Points, in no order, along strands that fork, close into loops and pass close to each other.
Two points are linked if the straight distance between their rows is under 1.15. Some points are linked to none.
Z_755: .12; .44; .24; -.05; .27; .03; -.36; -.16; .05; -.31; -.33; -.06; -.47; .03; -.05; .02; .53; -.35; -.13; -.21; .32; -.23; -.29; .06; -.12; .15
Z_728: .41; -.46; -.37; -.28; .26; .21; .06; -.17; -.15; .04; -.10; -.25; -.30; -.19; .27; -.06; -.04; -.06; -.21; .22; .28; -.24; .02; -.40; -.16; -.01
Z_911: -.32; .22; -.17; -.16; -.61; -.22; .27; -.20; .25; .26; .20; .60; -.12; -.25; -.05; -.05; .07; -.02; .06; -.10; .30; -.09; .17; .00; -.07; .37
Z_4: -.31; .10; .17; -.03; -.43; -.20; -.02; -.29; .06; -.53; .13; .04; .08; .23; .10; -.15; .58; .12; .04; -.05; -.44; .33; .46; .26; .14; -.03
Z_589: -.08; .10; -.75; -.08; -.30; .08; -.06; -.31; .06; .08; .02; .26; .24; -.44; -.02; .41; .09; .05; -.06; -.16; .20; .18; .03; .08; -.44; .06
Z_920: -.09; .03; -.28; .45; .01; -.35; .36; .07; -.08; .06; .10; .00; -.10; .02; -.24; .23; .05; -.46; .10; .22; .40; -.32; .27; .04; -.22; -.16
Z_293: -.50; -.20; -.26; -.14; .10; -.47; -.04; -.30; .08; -.01; -.23; -.04; -.24; -.28; -.31; .60; .15; .13; -.39; .11; .05; .23; -.25; .25; -.15; .18
Z_336: .13; .21; -.23; .01; -.28; .13; .19; -.12; -.46; -.15; .12; -.21; .58; .10; .23; -.03; -.08; -.29; -.38; -.03; -.03; -.22; .10; -.13; -.01; -.35
Z_980: .32; -.01; -.45; -.06; -.34; .16; .07; .05; .23; .16; .27; .09; -.25; .33; -.30; .12; .34; -.42; -.32; -.20; .44; -.40; .16; -.04; .05; -.04
Z_413: -.31; -.25; -.12; -.04; .24; -.22; .49; -.02; .17; .25; .09; -.29; -.45; .10; -.28; .10; -.33; -.01; -.08; .18; -.37; -.01; .32; -.12; -.01; .27
Z_433: -.36; .26; .05; .08; -.11; -.13; -.06; .51; -.19; -.16; -.09; .36; .05; .08; .30; -.15; -.20; -.29; .27; .02; -.36; .13; .20; .22; .09; .27
Z_821: -.20; .46; .15; .08; .24; -.22; -.53; .07; .06; -.23; -.24; .05; .12; .01; -.31; .33; .55; .18; -.29; -.25; -.02; .15; -.17; .13; .08; -.37
Z_107: -.05; .06; .27; -.43; .26; -.01; .33; -.15; .08; .11; -.10; .07; -.13; .42; -.03; -.26; -.10; .44; -.46; -.07; -.11; -.14; .15; -.62; .44; .10
Z_663: .42; -.12; -.09; -.17; -.08; .24; .14; -.24; .19; .42; -.03; -.01; -.06; -.05; .01; -.28; .15; -.10; .45; .02; .03; -.10; .09; .19; -.22; .35
Z_643: .16; -.32; .01; -.09; .00; -.08; -.02; .01; -.80; -.15; -.12; -.27; .45; .22; .02; -.19; -.20; .12; -.16; .34; .06; .43; -.12; -.19; .21; -.50
Z_385: -.21; .03; .14; .06; .14; -.19; -.03; -.05; -.03; .37; -.30; -.16; .19; .01; -.35; .48; -.52; -.21; .32; .05; -.39; .54; -.07; .16; .24; .42
Z_206: .24; -.16; -.31; -.21; .23; .02; .15; .01; -.04; .03; -.14; -.13; .56; -.08; .07; -.04; -.44; .39; -.60; -.06; -.12; -.23; -.06; -.48; -.09; -.06
Z_527: .07; -.08; -.20; .08; -.18; .14; .30; .17; -.23; -.17; .15; .01; .07; .30; -.11; .07; -.19; -.23; -.34; -.05; -.04; -.34; .11; -.50; -.04; -.39
Z_279: -.16; .09; .43; -.12; -.01; -.06; -.02; -.31; .36; .21; -.01; .25; -.33; -.05; -.01; -.04; -.26; .07; .27; -.07; .13; .08; .05; -.10; .35; .44
Z_111: .48; -.16; -.39; .15; -.30; .51; .02; -.12; .20; -.14; .25; .23; -.01; .11; .20; .24; .39; -.01; -.06; .16; .04; -.20; .45; -.14; -.42; -.31
Z_205: -.14; -.12; -.02; .05; .30; -.40; .15; -.09; .06; .11; -.06; -.30; .29; .00; -.35; .19; .08; .50; -.20; .00; -.19; .26; .08; .00; .04; -.34
Z_384: .13; -.34; -.27; -.23; -.08; -.29; .14; .25; -.53; .07; -.22; -.19; .29; -.24; .27; -.40; -.24; .17; -.16; .14; .14; .20; -.54; -.34; .10; -.35
Z_20: .10; -.07; -.07; -.30; .00; -.01; -.03; .00; .51; .32; -.10; .32; .28; .03; -.34; .12; .04; .32; -.27; -.31; -.35; .02; .16; -.10; .25; .06
Z_323: -.43; .39; .18; -.08; -.22; -.08; -.20; -.05; -.19; -.28; -.17; .39; -.20; -.22; .41; -.39; -.32; -.18; .34; -.05; -.15; .14; -.10; -.02; .01; .31
Z_464: -.08; -.55; .17; -.10; .22; -.36; .03; .04; -.09; .10; -.20; -.14; .18; .03; -.22; -.11; .42; .85; -.11; -.01; .01; .44; -.24; -.11; .21; .05
Z_332: -.19; .16; -.08; -.16; -.19; -.26; .59; -.07; .11; .17; .36; -.07; -.50; -.03; .08; .22; -.16; .01; -.08; -.07; .46; -.29; .38; -.24; .20; -.03
Z_304: .20; .14; -.06; .15; -.09; .25; -.24; .13; -.07; -.01; .60; -.01; -.05; -.13; .12; -.12; .29; -.14; .64; .15; .02; -.06; .13; .59; .24; -.22
Z_773: -.05; .04; .15; -.01; .26; -.03; -.38; -.09; -.06; -.29; -.30; -.15; -.02; .20; -.15; .30; .73; -.21; -.35; -.09; .28; .16; .09; .15; -.18; -.11
Z_689: .09; -.09; .52; .14; .10; .11; .12; .34; -.13; -.06; -.24; .33; -.21; .31; .07; -.30; -.07; -.42; .24; .16; -.06; -.35; -.11; -.26; -.42; .31
Z_46: -.30; -.10; .01; -.44; -.21; .05; .04; -.21; .25; -.20; .08; -.03; -.14; .14; -.01; -.12; .62; .12; -.35; -.02; -.28; .02; .32; .15; .19; -.03
Z_45: -.06; .02; .34; .33; -.35; .02; .76; .07; .10; .15; .08; -.14; .02; .44; .13; -.15; .41; -.11; -.12; -.06; -.13; -.42; .25; -.02; -.20; .42
Z_359: -.34; -.37; -.36; -.04; -.28; -.46; .26; .15; .03; .10; .24; .13; .00; -.26; -.06; -.02; -.40; .26; .13; .05; -.05; .02; -.15; -.03; .24; -.14
Z_985: .43; -.10; -.24; -.33; .12; .16; -.14; -.27; .03; .12; -.34; -.29; .12; .08; .10; -.10; .41; -.19; .03; -.16; -.03; .01; -.05; .20; .02; .21
Z_378: .26; .03; .54; .25; -.17; .18; .03; .21; .37; -.02; .11; .16; .18; .49; -.24; -.08; .17; -.05; .26; -.16; -.09; -.32; .40; -.21; .14; .07
Z_196: .19; -.19; -.45; -.03; -.15; .10; .46; -.12; -.04; -.64; .13; .05; -.01; .15; .02; -.08; -.02; -.28; -.57; .11; -.11; -.38; .00; -.38; -.40; -.10
Z_804: -.07; .40; .49; -.15; .17; -.13; .05; -.14; -.24; .01; -.21; .14; .09; .15; .11; -.41; -.12; .47; .05; -.09; -.10; .20; .04; -.43; .42; -.02
Z_955: .10; -.16; .13; .38; .01; -.02; .29; .15; .09; .20; .46; -.21; .21; .17; .07; -.05; .04; -.14; .49; .21; -.55; -.08; .56; .44; .10; .10
Z_620: .01; .00; -.46; .06; -.26; -.36; .05; -.11; -.37; -.09; -.20; -.38; .60; -.22; .09; .23; .33; .18; .04; -.04; .38; .45; .01; .06; -.34; -.27
Z_599: -.30; -.15; -.03; -.26; .01; -.34; -.20; .20; -.46; -.14; -.08; -.04; -.44; .00; .08; -.17; .14; -.18; -.34; .19; .18; -.04; -.32; .12; .23; -.09
Z_937: .16; -.27; -.51; -.10; .00; .16; .18; .01; .34; .04; .00; .17; .32; -.19; -.10; .19; -.02; .46; -.33; -.13; -.21; -.32; .21; -.16; -.21; -.12
Z_519: .32; -.06; .38; .13; -.22; .24; .05; .13; .15; -.07; -.16; .30; .01; .56; -.16; -.31; .03; -.33; .53; -.01; .23; -.31; .15; -.30; -.18; .42
Z_442: -.43; -.12; -.50; .04; -.39; -.38; .01; .06; -.03; .08; .21; -.18; .03; -.50; -.09; .31; -.51; -.30; .14; .37; -.06; .44; -.47; .41; -.01; .22
Z_547: .42; -.10; -.37; .12; -.25; .26; .46; -.07; -.38; -.09; .24; .01; .47; -.14; .22; .03; -.36; -.19; .12; .19; .02; -.25; .16; .01; -.49; -.31
Z_215: .29; -.22; .39; .02; .02; .24; .22; -.25; .31; -.15; -.07; .03; -.42; .20; .40; -.08; .41; .38; -.24; -.06; -.17; -.27; .27; -.33; .03; .04
Z_869: -.15; -.05; .10; .31; .09; -.08; -.15; .63; -.16; .17; .23; .32; -.51; .03; .06; .25; -.61; -.47; -.10; .04; .45; -.22; .12; .18; .24; .21
Z_934: .13; -.07; .13; .51; .62; -.09; .12; .18; -.07; .32; .01; -.14; -.09; -.03; -.36; .26; -.49; -.07; .32; .01; -.09; -.14; .07; .20; -.03; -.03
Z_431: .10; -.08; .03; .21; -.31; -.03; -.01; .28; -.25; -.12; .25; .02; .10; -.24; .30; .03; .26; .18; .58; .25; .02; .34; -.16; .21; .24; -.49
Z_295: -.24; .57; .50; .35; -.04; -.04; -.28; .10; .37; -.16; .05; .22; .01; .06; .04; -.14; -.24; -.04; .48; -.13; .14; -.46; .19; -.01; -.35; .23
Z_539: .32; -.58; -.28; -.52; .23; .14; -.17; -.11; -.17; -.08; -.20; -.51; -.19; .09; .28; -.07; .41; -.09; -.19; .10; .37; -.09; .11; -.06; .14; .33
Z_256: -.38; -.42; -.29; .04; -.04; -.46; .01; -.17; -.14; -.39; -.32; -.01; -.10; -.03; -.27; .27; .11; .00; -.49; .03; .35; -.06; -.02; .06; -.37; .01
Z_147: -.08; -.04; .21; .36; -.36; .07; .70; .39; -.08; .09; .59; -.06; .01; .38; .13; .27; -.05; -.10; -.05; .06; -.17; -.23; .51; -.25; -.43; .16
Z_75: .17; .04; .30; .19; .05; .02; -.21; .24; -.11; -.04; -.34; .40; -.29; -.01; .18; -.37; .25; -.35; .21; .28; .05; -.49; -.29; .00; -.10; -.25
Z_313: -.19; .47; .40; -.13; .00; .28; .01; -.06; .53; .25; .11; .28; -.20; .14; -.28; .23; -.57; .06; .05; -.29; -.02; .09; .22; -.08; -.03; .51
Z_536: -.30; .29; -.12; -.05; .33; .05; -.33; .05; -.30; -.25; .15; -.19; -.33; -.07; -.09; .26; -.21; -.10; .14; -.01; -.17; .48; -.05; .29; .46; -.09
Z_878: -.22; .57; .20; -.01; .36; -.04; -.14; .18; -.45; -.19; -.05; -.01; -.40; .06; .21; .02; -.37; -.34; .15; -.02; .25; .25; .00; .01; .43; -.05
Z_809: -.09; .02; .05; -.20; -.06; -.11; .28; .18; -.17; .18; -.02; -.07; .47; .19; -.08; .00; .03; .30; .16; .14; -.57; .29; .19; -.05; .05; -.08
Z_793: -.39; .52; .20; -.22; -.20; -.01; -.33; -.29; .16; -.24; -.23; .37; -.30; -.17; .03; .10; -.13; -.13; -.03; -.05; .20; .21; -.14; -.03; .03; .33
Z_752: -.30; .64; .15; .04; .19; -.24; -.50; -.33; -.20; -.53; -.29; -.65; -.14; .24; -.04; -.05; .18; -.15; .24; -.14; .20; .24; .04; .17; -.10; .15
Z_753: .25; .12; -.27; -.11; -.19; .07; -.05; .05; .30; .39; .39; .21; .14; .07; -.46; .00; .06; -.22; .10; -.21; .21; -.27; .14; .24; .39; -.19
Z_30: .06; -.56; -.01; .13; .18; -.06; .35; .39; .02; .29; .06; -.04; -.02; .03; -.24; -.31; -.32; -.21; -.03; .40; -.34; -.54; -.10; .06; -.22; -.03
Z_104: .24; -.43; .10; .36; .34; .02; .09; .28; -.12; .15; .22; -.08; .17; .22; -.13; -.05; -.28; -.09; .29; .36; -.32; -.15; .31; .20; -.13; -.20
Z_5: -.09; -.43; -.39; -.20; .18; -.06; -.13; -.28; -.11; -.07; -.09; -.64; .20; -.41; -.16; .10; -.13; .35; -.41; -.09; .15; .31; -.53; .18; -.11; .05
Z_798: .56; .10; -.12; -.08; -.23; .57; -.01; .01; .29; -.06; .49; .33; -.11; .35; -.02; .07; .28; -.13; .02; -.11; .43; -.29; .33; -.10; -.17; -.04
Z_260: .44; -.19; -.29; -.07; .11; .32; -.05; .12; .12; .64; -.03; .14; .28; -.30; .03; -.37; .06; -.13; .09; -.05; .00; -.44; -.23; .35; -.27; .22
Z_370: -.04; -.31; -.44; .09; .03; -.46; .23; -.13; -.31; -.34; -.19; -.09; .21; -.38; .10; .10; .17; .12; -.25; .27; .36; .00; -.22; -.07; -.39; -.27
Z_929: .37; -.24; .12; .03; .34; .13; -.07; -.14; -.09; -.05; -.29; .03; -.29; .25; .10; .07; .20; .20; -.19; .16; .16; -.07; .07; -.46; -.06; -.24
Z_300: -.03; .20; .09; .40; .04; .46; -.13; .02; .32; -.35; .18; .06; -.42; .16; .26; .08; .45; -.22; -.03; .06; -.47; -.31; .04; .09; -.20; .00
Z_970: -.17; .18; -.05; .33; -.20; -.20; .78; .21; .07; .20; .46; -.03; -.16; .20; -.09; .29; -.49; .01; .08; -.09; .22; -.01; .53; -.35; -.21; .05
Z_805: -.09; .25; .11; -.09; -.11; .13; .19; -.08; .11; .31; .39; .44; -.37; -.35; .10; -.03; -.05; -.17; .06; -.11; .37; -.25; .06; .19; -.39; .16
Z_211: -.48; .57; .22; .44; .08; -.41; -.31; -.11; -.07; -.12; -.36; -.20; -.22; -.01; -.01; .08; .10; -.43; .32; -.05; .12; .14; -.20; .29; .07; .46
Z_39: -.10; .40; .75; .43; .39; -.06; -.18; .17; .05; .05; -.14; .25; -.08; .08; -.09; -.16; -.41; .02; .27; -.19; .34; -.24; .15; -.19; .02; .11
Z_408: .46; -.38; -.55; .13; -.06; -.10; .39; -.15; -.13; .26; -.10; .05; .40; -.44; .15; .03; -.05; .10; .44; .29; .18; -.02; .17; .01; -.57; -.15
Z_181: -.38; -.43; -.06; -.29; .27; -.06; -.07; -.42; -.21; .15; -.24; -.35; -.13; -.22; -.03; .42; -.26; .20; -.47; .10; -.14; .48; -.47; .32; -.07; .29
Z_9: -.12; .55; -.09; .02; .20; .02; .20; .00; .08; .21; .12; -.10; .08; .15; -.04; .31; .16; -.13; -.24; -.19; -.05; -.01; .27; .12; -.04; -.05
Z_159: -.17; -.18; .17; .52; .01; -.32; .05; .47; .17; .37; -.11; .23; -.20; .13; -.29; .27; -.47; -.50; .02; .10; .21; -.20; .13; .10; .05; .61
Z_472: .18; .19; -.08; .11; -.25; .11; -.19; .07; .00; -.34; .07; -.20; .36; -.25; .31; -.21; .55; .22; .50; -.22; .13; .63; -.30; .21; .02; -.40
Z_58: .14; .40; .43; .19; .13; .18; -.08; -.19; .47; -.19; .08; -.37; -.03; .57; -.18; -.07; .14; .17; .19; -.13; -.21; -.18; .25; -.08; .33; -.24
Z_823: -.18; .23; .28; -.23; -.19; .21; -.06; .05; .32; -.39; -.02; .11; -.10; .29; .13; -.26; .68; -.14; -.62; -.28; -.07; -.38; .03; -.16; .10; .02
Z_478: .28; -.01; .01; -.04; -.09; .16; -.35; -.01; .54; .36; -.11; .12; .39; .05; -.32; -.15; .01; .22; .22; -.44; .15; -.18; -.03; .18; .43; .03
Z_717: .24; -.59; -.29; -.08; -.27; .04; -.08; .00; .19; .03; -.04; -.10; .12; -.61; -.07; .22; -.61; .12; -.21; .18; .30; .42; -.76; -.09; .23; -.11
Z_930: -.29; .56; .17; -.05; .15; -.13; -.36; .11; -.23; -.11; -.06; .13; .02; -.19; .17; -.33; -.14; .49; .14; -.16; -.12; .51; -.34; -.24; .45; -.08
Z_782: -.08; -.44; -.01; -.33; .01; -.14; -.31; .03; .34; .07; -.36; .16; .17; -.17; -.28; .10; .22; .64; -.21; -.15; -.08; .19; -.22; -.01; .26; .23
Z_357: -.16; .02; .14; -.04; .16; -.06; -.31; .11; -.24; -.12; -.26; .21; .04; -.19; .06; -.13; .16; .25; .11; .02; -.08; .53; -.59; .02; .01; -.13
Z_443: .08; -.07; -.10; -.35; .11; .39; -.10; .07; -.19; .22; .01; .00; -.14; -.04; -.04; .06; -.73; -.18; -.05; .01; -.08; .08; -.19; .03; .12; -.10
Z_470: -.03; .05; -.08; -.02; -.47; -.23; -.35; .01; -.13; .24; -.38; .34; .12; -.43; -.09; .07; .21; -.01; -.09; -.23; .61; .08; -.46; .06; .15; -.04
Z_726: .46; -.09; .37; .22; .08; .36; .34; -.30; .15; .09; .12; .00; .02; -.22; .55; -.32; .13; .34; -.13; .17; -.37; -.37; .28; -.22; -.11; -.04
Z_676: .38; .13; -.25; -.17; .13; .58; -.22; -.17; .04; -.21; .19; .20; .05; -.03; .14; .37; .29; .35; -.13; -.06; -.29; .14; .33; .02; -.28; -.45
Z_450: .29; -.26; -.52; -.05; -.07; .04; .02; -.29; .14; .08; -.07; -.14; .47; -.43; -.36; .11; -.77; -.04; -.20; -.10; .18; -.12; -.49; -.08; .08; .02
Z_283: -.01; -.01; -.04; .06; .48; .26; -.37; .13; -.11; -.32; .26; -.01; -.33; .26; -.11; .36; .08; .17; .06; .18; -.37; .22; .03; .25; .20; -.59
Z_32: -.29; .39; .32; .30; .02; .01; .40; .35; .19; .02; .04; .28; .11; .32; .08; -.07; .39; -.32; -.11; -.14; -.42; -.31; .18; -.05; -.39; .37
Z_261: -.01; .36; .53; .26; -.14; .13; .07; .24; .32; -.18; .57; .39; -.13; .00; .25; .02; -.07; -.05; .23; -.03; .36; -.28; .33; .15; -.40; .35
Z_866: -.26; -.33; -.23; .02; -.15; -.22; -.05; .10; .13; .37; .24; .06; -.28; -.23; -.24; .08; -.52; -.11; .26; .26; -.02; .11; -.04; .43; .20; .23
Z_327: .10; -.05; .11; -.33; -.05; .52; -.17; -.01; .19; .24; -.01; .41; -.09; .19; -.26; .15; -.55; -.24; -.02; -.29; -.19; .03; .00; -.30; -.08; .19
Z_886: -.27; .16; .42; .33; .11; -.18; .10; .30; -.01; -.06; -.15; .32; .30; .26; .11; -.11; .00; .11; .12; .09; -.63; -.08; .26; -.04; -.11; .12
Z_864: .34; .09; .15; -.08; -.05; .47; -.12; -.11; -.04; -.15; .32; -.28; .12; .07; .30; -.07; .45; .10; -.43; -.13; -.53; -.09; .18; .04; .46; -.44
Z_428: -.24; .17; .10; .10; .19; .15; -.15; .25; -.55; .18; .16; .27; -.40; -.17; .17; .10; -.81; -.39; .08; .23; .07; .13; -.10; -.06; .17; .14
Z_399: .12; -.04; .13; -.20; .12; .22; -.29; -.35; .27; -.42; -.18; .24; -.68; .24; -.17; .07; .01; .08; .23; .09; -.20; .09; .17; -.06; -.13; .17
Z_696: .27; .01; .54; .23; .57; .19; -.10; .03; .19; .37; -.27; -.18; -.15; .14; -.36; -.10; -.28; -.16; .40; -.14; .09; -.25; -.05; -.08; .13; .21
Z_702: -.19; -.24; -.11; .13; -.19; -.25; .25; .23; .04; .17; .17; .27; .13; -.28; .15; -.21; .04; -.01; -.06; .29; -.14; -.36; -.06; .13; -.13; -.16
Z_541: -.20; -.27; -.06; -.10; -.08; -.22; -.11; .10; .09; .24; -.22; -.45; .39; -.43; -.12; .13; -.26; .28; -.14; -.14; .33; .53; -.68; .02; .11; -.27
Z_686: .23; -.16; -.24; -.30; -.15; -.12; .00; .11; -.18; .37; .00; -.32; .38; -.39; .29; -.14; -.06; .21; -.07; -.13; .43; .19; -.40; -.07; .39; -.14
Z_118: .12; -.52; -.19; -.12; .15; -.03; -.09; .17; -.47; -.14; -.20; -.33; .39; .20; -.08; -.12; -.31; .10; .28; .20; -.29; .72; -.28; .00; -.03; -.18
Z_928: -.12; .41; .22; -.13; .34; .17; -.34; -.38; -.03; -.38; -.36; -.44; -.41; .12; .05; -.23; .20; -.34; .05; -.12; -.19; .08; -.25; .05; -.35; .38
Z_760: -.15; .24; .48; .26; -.12; -.12; -.20; -.04; .12; -.27; -.16; .10; -.09; .16; .17; -.55; .48; -.19; -.12; .01; -.07; -.57; -.15; -.08; .15; -.06
Z_263: .08; .08; .11; -.28; -.08; .13; -.21; .04; -.54; -.21; .11; -.21; .32; .12; .30; -.02; .15; -.01; -.32; .02; -.19; .07; -.06; .03; .35; -.55
Z_923: -.22; .21; .29; .21; .42; -.05; -.65; .02; .06; -.37; -.36; .06; .34; .03; -.05; -.03; .23; .36; .03; -.21; -.39; .25; -.45; .11; -.05; -.20
Z_178: -.09; -.08; -.24; .11; .23; -.05; .41; -.31; -.13; .13; .24; -.07; -.25; -.27; .14; .08; -.19; .40; .03; .45; -.01; .07; .15; -.06; -.22; -.35
Z_931: .19; .22; .34; .05; .14; .28; -.45; -.37; .14; -.37; .02; -.27; .25; .25; .05; -.02; .42; .39; -.19; -.20; -.34; .10; .28; -.15; .30; -.31
Z_675: .38; .08; -.31; -.14; -.21; .19; -.24; .17; -.01; .23; -.11; -.25; .58; -.31; .25; -.07; .22; -.07; .21; -.41; .20; .52; -.42; .04; .00; -.17
Z_949: -.06; .23; .05; .03; -.08; -.03; -.47; -.06; .06; .01; .15; -.27; -.37; -.15; .01; -.33; .08; -.21; .64; .19; .01; .04; -.16; .52; .35; .09
Z_677: -.19; -.13; -.32; -.27; -.06; -.27; .52; -.22; .15; -.01; .31; -.32; -.21; .06; -.25; -.15; -.20; -.18; -.24; -.02; .12; -.20; .16; -.14; .02; .18
Z_874: .10; -.46; -.37; -.41; .02; .06; .17; -.06; -.37; .02; .00; -.46; -.01; -.20; .24; -.14; -.06; .16; .38; .17; -.15; .58; -.18; .21; -.36; -.07
Z_142: -.14; .03; -.35; -.31; -.57; -.25; -.15; -.23; .04; .19; -.20; .41; .10; -.18; .23; -.11; .41; -.03; -.26; -.10; .49; -.10; -.04; -.02; .11; .14

A piece is all that can be reached along the links. How many separate loops has the piece of each point below (a circle has one, a figure eight two, a Y none), and how many tips (points with one link)?
Z_539 => loops 0, tips 2
Z_196 => loops 0, tips 7
Z_433 => loops 0, tips 5
Z_804 => loops 0, tips 2
Z_696 => loops 0, tips 3

A tip is a point with one link. Name the tips that can be reached along the links from each point below, in the order of the rows.
Z_934 => Z_955, Z_442, Z_470
Z_755 => Z_107, Z_211
Z_147 => Z_413, Z_206, Z_159, Z_676, Z_283
Z_663 => Z_260, Z_726

A fork is a point with three links, a tip a point with one. Leave the first point through the second and follow the links. Name the first fork or tip that comes.
Z_470 / Z_142 => Z_104
Z_211 / Z_752 => Z_107
Z_107 / Z_804 => Z_211
Z_823 / Z_760 => Z_263
Z_931 / Z_58 => Z_4
